A landscape with many valleys, sampled at points; each row gives a point and its height.
From any point a ball rolls to the lowest of the 2 points nearest to it. It stops when none of these is lower. Distance is the straight distance between rows; heights are no part of it.
K267: [115 169 117  77 197  93 137 125 148 168 119 143 126 159  77 126  84 166
 140  96 116 144 100  90 115 106 145 118 144  59 159 154 117 178  47  90
 111 140 122 126 157 114 133 131  83 123 157 128]  h=6.19
K21: [ 80 165 182  81 194 146 105 110 152 157 158 148 125 120  91 156 141 133
 209 129 130 138  97 116  84 102 104 147 117 109  94 116 107 159  38  82
 118 110 121 142 162 150 106 123  68 130 126  99]  h=3.67
K192: [ 83 190 153 100 198 134 114 113 143 192 160 126 132 149 110 125 128 141
 161 121 190 171  82  80 111  66 140 132 149  63 136 114 100 158  80 103
 113 146 143 130 119 135  90 113  74 140 123 111]  h=5.23
K793: [192 110 174 115 132 126 162 146 107 154 101 126 123 179 114 120 106 129
  51 115 116 124 123 123 123 107 157 124 108 131 103 127 169 124 133 133
 201  75 166 152 130 107 101 145 143  66 141 151]  h=8.22
K816: [156  93 171  92 118 138  89 120 130 106 115 132 145 139 137 151 164 141
 151 149 110  85 141 174 170  86 140 200 100 164 100 128 130 147  71 125
 158  97 151 126 154 111 104 142 142  67 118 111]  h=8.19
K597: [113  85  63 177  91 147 139 162 105  92  89 132  98 144 129 146 142 131
 144 149 134 124 154 149 141 160 136 133 121 161 100 135  94  93 199 140
 118 181  79 111  75 133 218 135 187 161 117 110]  h=5.73
K639: [102 114  99  75 152  83 134 123 172 150  98 127 113 127  99 173  72 147
 152 151  97 111 107 143 136 137 128 127 114 109 164 140 121 144 142  91
 104 155 135 120 159  83 153  88  94 162 142 138]  h=6.92
K774: [ 88 130 103 154 154 109 153  97 155 166 156 103 110 109 139 103 111 101
 102 144 164 121  99 113 131 104 143  85 149  85 144 127 149 107 170 134
 125 149 164 139  99 138  84 101  90 145 105 152]  h=6.27
K990: [120 104 173 121 125 174 113 119 159 110 158 147 112  92 110 121 151 100
 171 147  85 105 138 177  74 116  84 164 109 148  63 133 158 129 108  94
 193  75 144 160 120 160  96 149  65 138 122 108]  h=7.06
K400: [165 150  99  82 143  71 157 138  97 165  73 147 117 177 145 128  78 145
  72 143 137 151 125 119 165 150 166 106 135 140 179 111  95 146 129 179
  99 132  87  92 151  47 148  96 182 132 163 145]  h=5.72
K153: [128 113 105  88 151 110 137 132 162 125 147  66 111 151  82 194  96 111
 162 132 167 154  70 135 124  98 104 116  88  89 131 127 132 199 177  65
 151 143 100 138 135 142 153  72  91 171 104 153]  h=3.89
K580: [119  80 132 123 148 101 122 173 174 116 138 134  90 136 100 130  93 112
 145 144  70 117  91 161  97 141  90  77  98  69  89 190 166 133 147  57
 161 137 146 139  90 142 139 144  89 139 133 139]  h=6.70
K191: [205  65 130 153 104 119  88 156 123  65 135 115 132 171 165 128 159 133
  99 130 132 118 136 166 192 117 125 176  87 153 122 145 144 159 136 151
 167 113 140  99 112 125 141 164 190  78 127 106]  h=4.92
K749: [109  96 129 156  92 147  99 114 106 125  87 105 162 105 184 133 161 121
 138 135 148  79 132 130 193 127 145 167 149 159 138 129 152  66 128 153
  99 135 170 116 109 105 110 153 201  73 120 156]  h=4.10
K877: [186 110  92 133 100 117 133 148 110  50 104 173 121 131 125  99 127 141
 100  97  25 109 187 165 111 169 130 131 116 157 151 160 112 147 134 151
 145 123 114 112 141 144 175 155 127 130 167  94]  h=5.30
K892: [117 165 156 111 144 149  96 160 102 139 133 144 158 129 113 121 157 187
 155  86 138 168 132  92  93 123 123 143 162  74 112 133  97 121  44  97
 101 135 126 124 118 118 177 151 129 121 153  82]  h=6.44
K969: [ 92 129 139 151 104 145  98 107 101 139 115 101 144 121 193 142 156 112
 144 178 195 110 131 133 187 102 152 158 151 167 123  88 121  79 127 190
  79 164 143 106 110 101  87 105 173 107  90 127]  h=3.26
K874: [144  79  75 123 140  86 103 140 126  40 162  81 125 159 107 135 156 116
 165 155 184 118 103 158 149  66 124 128  93 120 110 110 161 210 111  95
 134 139  74 122 117 157 175 127 126 141  91  93]  h=5.85
K7: [ 94 148  79 103 177  83 133 123 153 147 124 153 102 126  94 123  70 145
 146 117 106 124 111 112 101 145 130 106 150  81 161 146 116 162  89 105
  83 168 113 117 145 118 157  95  92 175 141 124]  h=6.56
K135: [ 84 150 107 109 136 114 139  98 161 113 122 165 124  70 120 145 106 134
 185 107  54  86 155 120 103 193 124 117 145 142 161 138 119 129  94 137
  60 131 111 131 185 150 148  93 111 165 139 161]  h=4.66
K437: [159  95 108 158 130  67  99 188 138  79 144 151  97 174 160 116 146 134
 103 172 127 143 128 155 175 163 125  94 101 123 121 164 126 138 164 149
 121 158  96  97  81 130 160 139 180 129 128  99]  h=6.00
K159: [118 118 173 146 154  81 111 109 141  87 135 122 177  89 102 156 158 117
 201 114 121  96 118 135 143 133 116 145 129 137 136 142 172 129  56  88
 114 104 152 140 161 195 129 190 202  60 137 161]  h=7.57
K932: [138 130  88  83  62 169 127 130 119 112  64 114 186 127 142 120  92 184
 102  83  83 146 150 124 135 148 140 160 157 121 193 125 113 118 133 137
 115 132 109 105 171  55 169 118 109 153 174 126]  h=2.48
K5: [ 83 149 146 102 150 157  85  99 167 131 169 134 161  95 132 123 149 142
 167 146 135 141 137 123 111  92 111 156 146 114 138 119 131 150  69 113
 127 116 127 133 145 127  84 121  37 129 124  98]  h=2.41
K69: [135 121  95 150 124 124 160 112 122 117 145  94  91 148 149 162 107  80
 110 168 180 141 131 128 137 123 138 115 110 166 106  85 142 146 199 161
 138 144  91 143 111 142 130  65 118 169  78 137]  h=7.18
K131: [155 179 183 125 118 164 126 137 110 139 157 150 121 108 133 181 144 126
 140 124 122 163 172 108 119 194 100 137 102 208 120  88  77 124 144 169
 109 108  81 135 152 134 123 113 180 141 127 126]  h=4.05
K632: [121 102 137 110  82 173 119 140 129 164  87  64 157 139 140 191 131 146
 138 124 172 126 105 138 176  99 128 157 101 121 123 114 118  84 192  86
 149 146 177 133 117  68 134 119 154 118 124 152]  h=8.07
K672: [106 161 136 138 117 143  81 107 109 119 156 103 168  93 167 142 163 133
 158 149 189 147 144 119 160 105 128 149 153 154 155  88 120 131  98 160
  81 143 112 118 136 129  95 118 142 118 103 113]  h=1.75
K2: [165 132 137 129  94 177 160 123  89 162 100  91 142 164 168 147  90 118
  50 128 158 161 152 118 174 137 144 130 112 183 143  80 122  99 208 191
 152 116 123 126 138  83  97 106 152 119 129 148]  h=7.77
K350: [ 87 166 175  89 150 173 128 108 176 203 123  95 133 101 105 193 134 122
 179  87 173 128  97  92 104 105 108 144 122 112 130 103  61 127 177  86
 126 150 156 136 145 140 113  83  90 193 115 148]  h=4.45
K653: [173  73 112 142  91 161 142 142  95  71  90 145 109 141 106 151 160 117
 145 105  76  75 161 174 116 148 132 171  88 186  66 127 130 116 147 119
 159 110 140 133 125 161 187 154 177 114 130 111]  h=4.06
K186: [160 162 173 142 104 201 116 128 107 127 162 105 170  96  86 156 160 138
 137  67 148 175 142  94  73 137  79 148 143 123 114 120 108 133 120  85
 151  89 132 153 128 174 161 164 134 127 139 134]  h=5.43
K786: [130 118 125 113  82 153 164 110  99 169  78  74 155 146 146 135 106 135
  76 104 167 145 111 116 174 110 146 133 114 130 160 100 136  94 190 131
 139 130 152 126 136  68 105 114 154 112 143 157]  h=7.91
K732: [123 109  77 162 111  86 135 168  94 131  93 185 104 172 167  35 141 140
  80 142 130 114 125 140 145 135 162 102 159  89 125 147 111  77 118 174
 101 176 142  96  79  85 151 146 158 132 145  93]  h=4.93
K281: [109 121 126 119 162 121 151  60 121 160 118  98 150 113 130 110 121 108
 112 136 161 102 113 118 131  58 171 138 147 118 126 119 177 133  86 121
 161  90 164 152 150 137  56 133  85  74 116 159]  h=8.60
K984: [116 165 191 142 150 100  93 128 186 138 189 137 140  97 144 138 141 123
 160 157 132 151 114 122 137 160  93 106 127 132 149 144 131 126 126 135
 122 117 134 133 137 151  79 131 138 108 122 141]  h=4.98
K753: [148 136 120 131 154  74 118 196  97 132 107 169  95 174 113  99 141 155
  88 124 130 153 126 129 122 154 148  97 130  81 117 140  95 126  93 129
 113 155 104 103 103  95 198 143 172 131 152  93]  h=5.70
K295: [131 148 131 140 120 135 166 100  50 152  88  89 113 125 147 148 129 105
 102 126 186 119 129 114 142 105 174 140 142 173  99  65 122 114 124 173
 102 128 116 128 127 126 110  94 183 117 100 145]  h=7.96
K421: [119 173 176  64 151 160 116 142  94 167  96 162 136 139 103 159 135 182
 160  94 112 142 137 102  90 131 138 160 142 120 117 103  76 127  48 110
  91 124 120 123 159  99 164 115 129 123 154 106]  h=6.74
K610: [103  89 104  92 170  73 161 138 169 144 105 116  79 136  81 163  67 112
 142 136  95  88  87 147 115 136 127  96  96  81 115 158 153 145 146  59
 132 145 147 144 135 131 153  93  95 150 131 165]  h=7.08
K787: [ 87  79  72 145 132 117 116 113 155  62 173  91 109 129 124 145 153  86
 189 182 171  98  96 163 122  89 108 118  97 131  89 116 175 164 153 102
 120 151  92 146 103 173 141  98  94 172  75 109]  h=6.05
K438: [137  98 184 107 149  77  94 116 160  85 134 130 148 128 123 159 166 120
 197 157 103  81 114 169 172 119 119 168  86 166 107 137 162 149  51 122
 131  90 136 121 165 161 104 162 187  59 120 139]  h=7.95
K514: [166 173 151 114 106 162 136 120  81 152 118 136 140 123 150 143 132 127
  96 110 123 146 183 104 132 155 144 145 139 200 144  89  88 127 118 197
 111 108  98 121 162 101 109 103 165 124 136 134]  h=3.15
K773: [ 78 115  60 123  82 155 120 105 117 121  87 118 129 115 134 150 120 125
 171 172 130 112 159 148 145 132 143 179 149 168 139 100  94 105 145 152
  89 176 103 111 142  90 170  80 112 190 102  93]  h=6.79
K636: [123 150 179  74 148 163 132 130 164 203 121  83 153 136  99 167 118 129
 126  89 154 146  86  94 117  85 112 131 110  83 139 130  94 137 181  64
 176 125 178 140 139 120  98 111  79 152 136 171]  h=4.94
K637: [139 109 105 142 165  64 146  69 149  90 185 135 101 135 148 112 117  84
  98 182 131 106 135 155 151  98 151 106 117 174 133 120 172 206 119 199
 143  98  98 130 145 160  65 104 102 122  89 126]  h=6.02
K987: [105 119 153 128 103 190  64 109 145 107 149 134 170  90 155 125 188 138
 180 149 134 108 161 155 122  92 111 197 134 154 102 118 127 120  87 112
 135 121 150 133 134 121 115 147  81 110 120  83]  h=0.50
K37: [174  93 168 125 118 139 147 111 103 130  84 101 128 150 134 146 139 116
  95 129 148  94 128 146 150  88 160 169 109 164  72 111 173 122 115 129
 178  75 175 157 128 126  97 131 172  58 108 150]  h=8.36
K351: [128 109 149 152 141  79  80 148 157  67 178 129 152 113 116 134 170 135
 191 137 133 120 106 149 149 143  95 122 109 119 132 158 167 161  88  93
 114 128 105 124 130 175 152 177 175  90 124 119]  h=7.13
K936: [103 118 111 223  77 156 123 130 141 105 156 179 116  86 146  97 170 128
 168 146 118 109 162 135 102 164 107 119 155 147 102 160 140  82 156 131
 105 143 126 116  78 171 134 172 140 135 105 120]  h=3.32
K63: [145 130 117 187  94 153 117 126 125 140 179  70 142 132 167 140 134 106
  93 128 212 178 116 113 159 117 116  90 131 125 146 128 150 126 232 141
 153 140 130 135  94 147  98 123 143 143 100 149]  h=6.69
K456: [138 114  76 178  80 169 116 133 101  91 129 108 139 111 140 135 142 135
 125 117 156 149 162 124 144 152 112 129 135 161 149 124 118 127 180 135
 116 153  78 117 109 136 168 144 154 152 116 113]  h=5.07
K640: [167 107 108 144 115  93  79 167 126  74 154 156 123 162 174  78 157 139
  94 163 117 129 141 168 182 121 132 141 114 124 142 154 117 145 116 161
 140 140 132  86 106 113 122 155 149 101 133  76]  h=5.45
K384: [114 128 112 215  93 161 112 129 109  89 170 136 126  96 145 128 183 111
 174 148 175 135 147 127 113 146 107 132 137 173  98 109 116 108 149 149
  94 153  86 118  87 186 146 157 169 148  88 107]  h=4.21
K927: [122 166 143 159 155 113 114 150 127 160 179 143 139 138 128  61 135 136
  89 118 159 176 103  87 110 114 117  88 163  54 140 145 139 113 104 116
 143 123 153 135  93 134 102 159 118 110 136 127]  h=5.52
K546: [103 111  93 111  96 133 103  95 123 108  81 143 147 109 161 131 150 123
 162 157 106  71 167 151 166 115 163 163 146 172 146 124 122 108  97 170
  84 144 139 106 162  96 126  89 124 140 122 118]  h=7.20
K95: [177 134 155 127 103 148 113 153  94 108 113 164 129 134 144 126 160 141
 112 123  92 122 178 144 141 160 138 164 120 179 119 117  93 117 109 165
 132 118 120 111 137 115 145 136 177 105 136 103]  h=2.07
K475: [134 107 101 140 111 124  83  94 141  73 173  98 161 101 143 146 152 122
 155 157 153 116 148 145 179 106 119 152 118 167 161 110 155 178 121 148
 116 126  90 112 152 148 101 128 125 124  96 108]  h=3.57
K277: [160 102 160 135 105 146 132 159 104 115  99 156  94 149 132 167 155 124
 138 143  82 102 156 153 141 187 127 147  86 204  76 126  98  94 159 156
 127 123 120 129 123 135 164 128 209 120 134 126]  h=3.17
K791: [121 157 140 113 144  83 127 114 114 157 115 159 138 121 167 113 124 126
 114 151 128 118 137 106 168 146 168 115 157 146 178 128 117 107  99 200
  73 130 132 104 153  89  90  93 171 110 139 155]  h=6.41
K724: [ 91 118 112 151  96 165 127  79 174 100 171 122 131  55 129 147 131 106
 179 150  85 109 159 142 106 166  88 136 131 187 140 129 147 120 171 138
 118 115 113 144 147 173  95 120  78 178 110 128]  h=5.96
K951: [ 89 160 103 100 127 136 109 103 133 107 133 144 133  81 126 161 133 151
 201 123 108 125 153 120 109 164 122 147 147 161 145 102  91 142  94 145
  55 151  81 113 177 132 164  87 119 179 130 118]  h=3.78
K415: [134 104  85 139 166  67 160  88 136  76 169 108  91 149 144 149 123  69
 137 179 164 107 123 143 146 118 143  95  88 177 102  94 175 190 153 169
 119 116  69 141 131 189 113  76 140 143  80 138]  h=6.60
K852: [135  76 158 103 100 150 133 124 112 141  54  68 137 155 152 190 137 128
 136 141 165  81 106 146 183  86 154 181  96 142  82 113 159  86 147 102
 139 125 182 147 113  88 123 112 174  60 100 161]  h=8.25
K864: [126 135  96 135 105 130 129 144  97 127  95 216 109 151 175  38 150 127
  96 142  73  98 162 158 113 115 171 132 160 120 125 140 100  76  95 203
 120 152 167 110 109  88 123 131 106 123 145  84]  h=4.53
K166: [105 123 142 149 131 140 157 148 149 151 129 162  70 110 129 126 106 101
 123 160  71 104 141 138  85 183 109  96 113 143  86 142 129  79 171 128
 132 140 146 146  97 138 117 109  99 162 126 131]  h=7.51
K929: [154 110 133 175  68 187 110 150 152  84 168 155 131 104 127  88 122 126
 113 137  85 150 175 155  70 140  72 133 143 146 116 165 143 131 177 127
 182 118 125 131  88 149 123 183  64 154 135  93]  h=6.26
K522: [ 82 145 165 124 211  89 119 118 148 160 177 133 103 139 102 138 138 102
 177 160 174 141  67 117 111  80 135 116 122  90  87 122 140 159  56 103
 116 131 127 143 125 160  98 115  89 117  94 122]  h=4.59
K435: [130 145 173  96 151  83 121 161 146 161 111 225  88 136 153 112 128 125
 122 167  46  92 154 142 126 179 142 107 128 149 129 156  95  90  94 179
  98 122 154 115 148  82 117 101 152 110 158 135]  h=7.04
K673: [118  67  87 122  83 144  95  91 132  57 102 131 134 120 150 152 166 108
 184 169  93  53 161 193 182 104 145 200  98 192 119 129 115 126 114 157
 111 137 151 106 155 125 128 108 132 122 109 101]  h=7.56
K542: [131 135 124  81 132  89 182  75  94 186  53  88 153 129 122 114  85 134
  92  78 141 115  89  96 180  82 185 121 133 116 178 131 159 129 101 120
 129 100 147 128 176 105  86 129 158  65 156 196]  h=8.33
K72: [119 140 130 107 120 144 114 135 138  93 165 139 125 103 103 157 150 138
 203 121  88 124 146 141  94 186  81 125 103 165 127 116  95 143 111 113
  87 116  60 118 160 158 161 128 135 168 136 107]  h=2.46
K743: [103 109  67 160  97 120 142 144 118 113  96 174 136 126 157  14 119 159
  83  97  95 111 135 120 100 124 144  98 182  56 143 175 161  72 112 131
 118 155 155 118  84  99 144 179  94 124 158 118]  h=3.56
K503: [169 131 108 152 107 185 173 119  81 127 104  92 115 152 145 162 102  85
  74 122 173 156 163 123 123 129 141 128 110 199 102  65 127 134 208 179
 166 117  88 147 125 135 134  91 134 151  98 140]  h=7.54
K101: [130 147 146  67 161 154 171  86 155 202 108 112 127 146 104 155  58 126
  97 109 124 124 100  96 112  81 139 123 117 110 157 115 120 146 148  96
 173 100 169 152 165 109  77 106  43 131 141 172]  h=5.27
K621: [ 98 146 127  97 149 109 181  58 112 190 101  78 160 129 129  83  98 115
  92  87 176 139  73  75 166  49 172 116 136  83 164 121 160 131 114 118
 145 111 153 133 150 122  53 127 102  86 145 179]  h=8.45
K612: [ 83 104  65 164  90 157 150 120 121 102 103 142  84 123 138 135 129  97
 169 183 112  98 169 156 133 152 134 143 127 187  98 109  89 101 186 174
 114 171  85 118 106 143 174  95 120 190  93  92]  h=6.31
K623: [108 130 154 158 135 103 123 103 180 114 185 145 108  78 148 146 131  99
 164 178  87 119 133 142 133 195  88  99 113 181 139 151 152 119 165 163
 109 112 109 131 136 170  73 124 129 152 123 143]  h=5.71
K183: [102 122  68 126 102 147 152  82 145  90 122 129 119  77 108 135  97 121
 149 129  63  92 178 128 106 166 131 131 142 166 162 124 137 142 145 137
 100 124 103 137 168 150 144 102  66 184 120 131]  h=5.35
K671: [105 170 130 102 161 141 157 107 149 181 131 113  96 114  87 196  98 109
 171 102 166 137  91  99  90 133 114 129 117 133 127  83  61 152 157 101
  94 165 112 131 150 146 155  62 122 211 115 142]  h=3.70
K304: [155  59 112 108  82 172  91 126 124  66 104 105 141 159 157 159 154 132
 140 154 125  89 143 192 185  61 137 210  75 162 109 110 122 145 126 130
 171 133 150 113 143  96 133 126 107 106 106  81]  h=7.90
K340: [145 160 184 153 110 185 137 162 143 180 175 146 113 123 128 119 114 115
  89 132 126 184 139 112  75 156  88  99 132 125 119 133 111  85 197 127
 170 117 151 151  81 133  95 137  91 154 129 140]  h=7.81
K137: [114 191 166 139 110 151  93 149 147 125 161 148 180  96 149 127 161 190
 161  73 114 176 135  95  94 170 102 127 170  87 139 147  88 100  94 112
  89 130 126 128 120 143 169 158 149 118 154 133]  h=6.12
K272: [169 142 112  90 118 153 123 160  86 121  95  87 171 178  98 111 102 178
  76  69 161 197 101 113 120  88 127 143 141  82 174 112 110 179 105 101
 152 126  87 108 148  67 171 150 103 123 166  91]  h=3.86
K282: [127 124 127 167 109 175 177 146 125 165 127 137  83 138 129 117  89  93
  76 152 107 139 139 118  75 146 127  97 129 142  99 121 133  73 222 155
 169 139 157 151  87 126 103 108  73 162 112 141]  h=7.69
K71: [133 106  84 135 111 117 156  88  96 103  95  71 122 144 157 176 119  91
 126 161 194 111 134 139 183  99 163 149 117 181 106  80 143 143 167 167
 109 143  91 124 126 127 130  72 163 138  80 140]  h=7.60
K677: [161 129 128  76 161 104 136 171 132 164 110 111 123 202  90 139  79 157
  92 133 149 176  72 112 126  81 144 113 112  69 144 129 127 163 122  91
 172 137 114 122 130  69 144 124  96 122 145 115]  h=4.52
K342: [132 101 100  82 167  82 129 121 152  96 160  80 111 175  80 177 118 119
 187 157 168 135  71 146 135  68 122 121  74 114 109 117 157 222  97  74
 136 129  67 137 146 152 143  95 103 135  96 124]  h=4.99
K600: [142 173 129 119 138  92 157 119  96 171 131 120 137 151 163  94 109 133
  71 123 167 176 117  90 168 134 155  88 145 122 185 105 116 130 131 189
  99 132 107 105 138  79  92 107 169 117 145 147]  h=6.07
K344: [119 148 162 137 113 190 139 117 118 144 143 129 103  92 109 170 146 105
 159 126 120 125 155 125  83 165 103 144 110 192  83  88 100  99 145 132
 125 118 113 152 144 160 133 109 127 151 111 129]  h=3.88
K448: [ 95 156 130 124 155 138 127 154 168 113 168 146  99  94  90 144 118 124
 210 101  84 128 105 134  68 205  58  94 116 112 117 147  93 123 125  84
  81 133  85 125 131 174 159 136 106 196 137 120]  h=0.39
K540: [120 185 201 118 147 151 114 140 142 157 131 122 185 105  91 155 155 157
 161  48 127 163 119  69  83 141 100 128 140  82 120 142  80 116  97  68
 122 100 172 149 135 172 160 159 155 110 157 151]  h=5.79
K667: [144 129 171 119 144 116 103 190 166 129 171 143 129 128  99 118 114 147
 120 119  84 165 122 126  98 164  67  83 123  74 130 192 132 137 138  72
 161 122 130 125 100 131 143 164 103 127 158 132]  h=6.32
K707: [171  93  93 156 109 116 145 159  97  55 110 164 106 131  94 121 151 131
 122  86  74 100 163 152 103 171 126 120 107 152  96 156 128 132 142 105
 138 121 111 122 116 174 215 182 177 128 157 114]  h=4.72
K997: [115 121 121 197  83 169 133 101 137 151 163 106 128 112 182 106 137  98
  98 160 180 138 134 123 142 113 124 116 144 149 118 122 164  72 212 163
 152 140 156 145  81 143  72 131 111 130  93 139]  h=6.40
K836: [123 118  81 107  76 156 151 132 111 109  69 139 170 120 145  52 105 178
  75  60  74 129 139 112 112 135 147 127 170  79 172 144 145  99 112 124
 122 137 138 120 138  79 160 154  98 121 183 137]  h=3.10
K216: [ 64 127  62 156 141 132 171  77 128 159 103  99 134  90 129  66  99 107
  98  84 172 103  91 104 112  90 160 103 180  60 158 127 153 101 145 103
 112 155 172 143 110 151 103 119  74 158 122 151]  h=6.01
K919: [127 149 185 116 161 135 116 157 164 168 140 134 153 116  92 129 123 140
 136  82  93 146 109 103  93 149  97 115 126  60 126 176 109 106 133  50
 157 108 185 149 123 148 134 162 108 110 162 169]  h=6.06
K785: [153 170 200 108 119 151 116 161  87 173 138 128 154 163 141 127 149 160
  86 113 163 190 133  96 147 130 124 127 126 121 125  99  89  96 127 147
 134 110 140 127 117  76 113 147 183  93 144 125]  h=3.22
K76: [137 141  83 112 144 123 143 124 141 129 136  92 108 123  86 185  90 125
 139 114 150 151 110 114 120 145 112 113 108 130 162 106 102 172 177 100
 111 148  82 125 144 136 165  87 114 190 123 139]  h=2.53
K582: [130 134 157 137 161  56 126 134 137 148 119 193 117 131 154  84 142 121
 106 158  91  87 136 135 153 157 162 106 144 129 134 159 147  95  82 178
 105 114 164 125 129 115  95 135 180  75 144 154]  h=6.75
K555: [176  99  99 134  92 135 118 133 148  61 139 140 134 111 120  98 106 136
  93 120  60 125 170 158 109 132  99 130 127 137 155 162 155 170 159 130
 170 114 120 126 139 144 131 160  70 133 149  98]  h=5.82
K84: [124 110 121 178 123 114 122  86 149 131 162 111 144  99 168  91 141 108
  91 151 160 113 132 130 161 114 140 122 159 134 143 144 196 113 154 155
 154 106 171 146 107 147  60 151 136  85 116 159]  h=6.09
K347: [110 103  85 122 138  81 131  91 139 116 141 116 110 136 158 124 108  98
 106 199 147 102 128 148 168 100 165 116 129 145 145 114 149 165 137 180
 115 140 114 109 138 110  94  83  92 147  98 118]  h=5.44
K587: [155 160 234 150 156  75 104 164 146 158 169 155 130 151 119 141 156 131
 125 148 142 171 113 112 145 159 107 123 109 121 105 145 134 125  84 137
 157  76 147 143 118 144 103 160 204  66 136 137]  h=3.37
K219: [147 118 108 111 132  76 138 182 110 151  93 150 110 189 149  86 105 153
  56 148 128 148 105 131 164 143 153  95 131  92 149 138 113 101 145 158
 126 163 123 105 103  50 149 130 171 130 155 116]  h=5.31
K88: [140 104  99 117 147 101 129 153 134 122 123  98 128 151  89 128 102 142
 109 114 136 131 103 131 143  99 133 109 120  72 149 151 160 165 117  77
 155 137 128 132 129 119 152 136 107 115 133 130]  h=5.08
K485: [157 123 148 140 130 180 159 137 103 131 142 142  96 117  69 134 122  93
 121 102 100 130 140 128  48 147 100 132 115 158  74 112 136 132 140  99
 172  85 117 165 133 185 146 136 108 156 123 133]  h=2.98
K886: [151 132 203 148 157  84 112 150 165 119 193 132 109 152 143 154 146 101
 140 180 148 160  95 137 153 146  94 105  88 150  93 137 152 155 139 148
 153  96 111 144 118 155  80 122 178  99 100 139]  h=4.19
K140: [ 98 184 121  93 166 121 131  94 110 159 115 119 148 126 118 123 110 158
 150  91 160 150 112  86 122  92 155 142 174  92 172 110 115 162  58 125
  79 140 113 118 157 122 118 111 104 131 136 121]  h=5.76
K890: [117 133 169 119 137 113 139 177 149 170 114 193  61 146 145 144 120 121
 130 175  64 112 134 140 109 201 116 103 101 151  84 136  90  73 148 153
 121 138 137 127 110  84 132 107 144 142 138 127]  h=7.29
K318: [116  94  97 167 126  64  83 166 158  62 164 149 120 119 135 109 157 143
 170 167 132 115 118 158 162 158 106  95 119 108 146 165 148 145 128 117
  90 175  96  98 109 151 166 163 158 134 121  94]  h=6.61
K947: [128 135  97 114 125 108 132 154 105 121  82 174 112 131 119  93 129 156
 112  96  80 114 156 133 100 159 154 123 154 109 139 142 100 119  84 136
 101 151 124 110 137 100 184 129 132 142 154 104]  h=6.08
K289: [ 86 111  73 137  99 122 123 132 139 104 105 194 125 113 156  45 119 136
 117 144  49  85 171 154  90 126 147 124 165  87 131 170 126  84 104 154
 114 166 167 117 102 101 136 149  52 151 140  96]  h=4.04
K694: [118  88  54 116 106 112 118  84 141  79 115  87 141 120 133 137 107 120
 119 158 136  97 138 154 169  85 152 145 125 141 168 113 162 182 137 129
 125 133 109 113 160 107 133 110  75 148 102 100]  h=4.73
K736: [120 141 110  97 151 134 155 151 106 189  81  96 130 174  92 123  93 150
  94  89 183 179  57 110 110  88 139 129 138  46 133 116 104 121 154  82
 143 165 146 120 105  81 162 114 134 159 148 124]  h=4.97
K676: [101 123  79 164 131 139 127 112 110  87 171 113 104 116 130 129 161  90
 168 165 191 126 130 136 107 103 128 124 121 161  90  76 126 144 127 141
 105 158  74 131 105 181 142 106 111 171  70  95]  h=5.20
K744: [123 103  88 148 148  80 105 115 152  87 158 125 140 106 119  89 129 129
 121 136 115 110 137 137 136 112 125 110 146  96 154 164 176 170  99 115
 143 126 123 127 128 153 114 155  92 111 120 118]  h=5.67
K769: [121 128 146  85 178 121 172 112 124 196  82 133 125 151  97 113  89 133
 101  98 112 106  94 115 104  84 162 123 127  77 114 133 144 104 101  82
 166 103 185 163 145 114 104 132  90  90 151 163]  h=5.54
K45: [101 143 147 163  93 161  81 124 159 106 162 179 158  81 170  82 179 153
 171 135 105 119 165 144  95 149 101 159 167 134 113 152 125  93  91 137
 116 127 140 131 112 141 122 162 105 120 131 109]  h=2.24
K246: [112 121 121 164 170  70 139 122 160 134 169 127 111 104 111  93 110 110
 103 133 113 116 111 116 121 147 128  68 144  83 147 174 179 138 137 109
 135 126 150 141 109 177 104 144 114 119 125 158]  h=6.11
K370: [166 166 184 139 110 177 101 160 118 117 188 123 148 114 103 163 157 139
 136 108 135 196 147 114 103 168  71 124 111 158 124 119  89 145 145 114
 137  99  82 135 132 158 156 146 150 152 133 110]  h=4.90
K221: [180 128 141 128 120 148 152 145 106 137 119 114 133 141 109 128 107 136
  68  99 111 145 143 116 120 147 129 120 121 141 144 124 139 130 161 123
 165  98 125 144 139 118 129 140 134 112 149 138]  h=8.08
K261: [110 143 144 176 156  83 125 103 140 147 152 117 160 116 152  64 149 123
 106 126 172 137 101  99 153 105 143 111 167  80 156 149 179 111  96 135
 137 111 169 146 107 150  72 176 158  59 137 158]  h=5.80
K284: [106 104  78 116 111 112 164 120 115 135  56 169 109 111 126 102 105 127
 114 113  56  66 166 137 114 162 169 121 156 125 139 149 134  87 120 147
 105 154 160 127 146  99 154 110 123 136 145 141]  h=6.34
K258: [128 154 139 145 144 174 157 154 129 130 164 162  80 103  71 130 116  99
 149 101  84 142 120 120  36 193  70  88 128 127  82 140 103 114 146  85
 124 115 106 140 113 189 148 140  94 197 125 136]  h=2.03
K627: [185 127 199 122 122 130  95 167  80 135 112 112 149 176 126 146 159 150
  86 119 165 158 119 115 155  98 128 158 110 123  90 117 115 132  80 125
 160  85 144 123 112 103 130 171 204  50 135 114]  h=3.79
K896: [148 134 135 151 103 183 139 131 132 149 146 107 155 116 120  99 113 126
  70  96 132 163 132 111 102 124 107 116 152 103 157 139 154 115 187 108
 183 111 162 148 111 135 101 157  87 126 140 152]  h=7.94
K585: [ 98 160 138 111 158 116 147 129 114 194 114 129 140 145 132  79 128 146
 106  88 167 158  79  83 131 100 142 106 151  43 138 124 106  82 132 109
 122 146 174 129  96  97 113 140 136 137 151 144]  h=5.26
K658: [144 176 199 117 163  90 123 163 114 184 125 160 132 148 128 130 142 157
  98 118 126 159 117  95 138 161 139 101 129 104 131 137  99  89  97 139
 108 113 159 130 120 104 125 146 206  76 157 151]  h=2.69
K172: [ 95 136 101 123 176 136 177  92 128 178 100 100 136 127  91  81  91 101
 100  63 151 110  83  89  95  67 155 109 164  46 132 139 152 126 116  73
 154 124 188 152 123 154  96 130  63 129 135 169]  h=5.77
K734: [145 159 148  93 133 122 189  73  65 182  62  86 124 120 128 173  92 118
 101  90 155 108 117  95 147 108 183 133 131 167 148  87 119 123 121 146
 106 106 137 135 169 115  97  94 177  94 131 187]  h=8.16
K338: [131 122 150 142 124 144 109 147 164  90 179 167 105 100 117  88 139 125
 167 145  65 125 144 165  59 153  63 121 124 126  89 159 131 140 112 113
 148 107 109 126 106 156 120 165  66 168 134  84]  h=6.67
K519: [204 100 137 138 120 107 110 152  68  85  96  96 137 174 139 129 157 140
  78 104 156 130 125 137 185 101 147 159 114 141 113 127 145 173  92 140
 149  94 124 101 112 129 148 168 225  56 131 119]  h=4.35
K625: [167 134 102  99  88 155 117 143  93  88  82  95 187 123 118 126 125 188
 105  55 115 162 152 118 134 131 134 150 157 112 178 133 118 170  98 114
 121 124  86 110 165  87 186 149 140 116 169 107]  h=3.20

For each start below, name the point where the ball stops.
K438 -> K658
K816 -> K987
K282 -> K932
K774 -> K76
K947 -> K932
K639 -> K987

Call two points neighbours if one is among the 2 nearest of the other. Go from one point of each pair to the other, from neighbour to neighbour, staying as low as possible. Name the highest point that can't be avoided.
K658, K448 -> K724
K987, K658 -> K421
K76, K932 -> K774
K448, K95 -> K131
K987, K76 -> K787
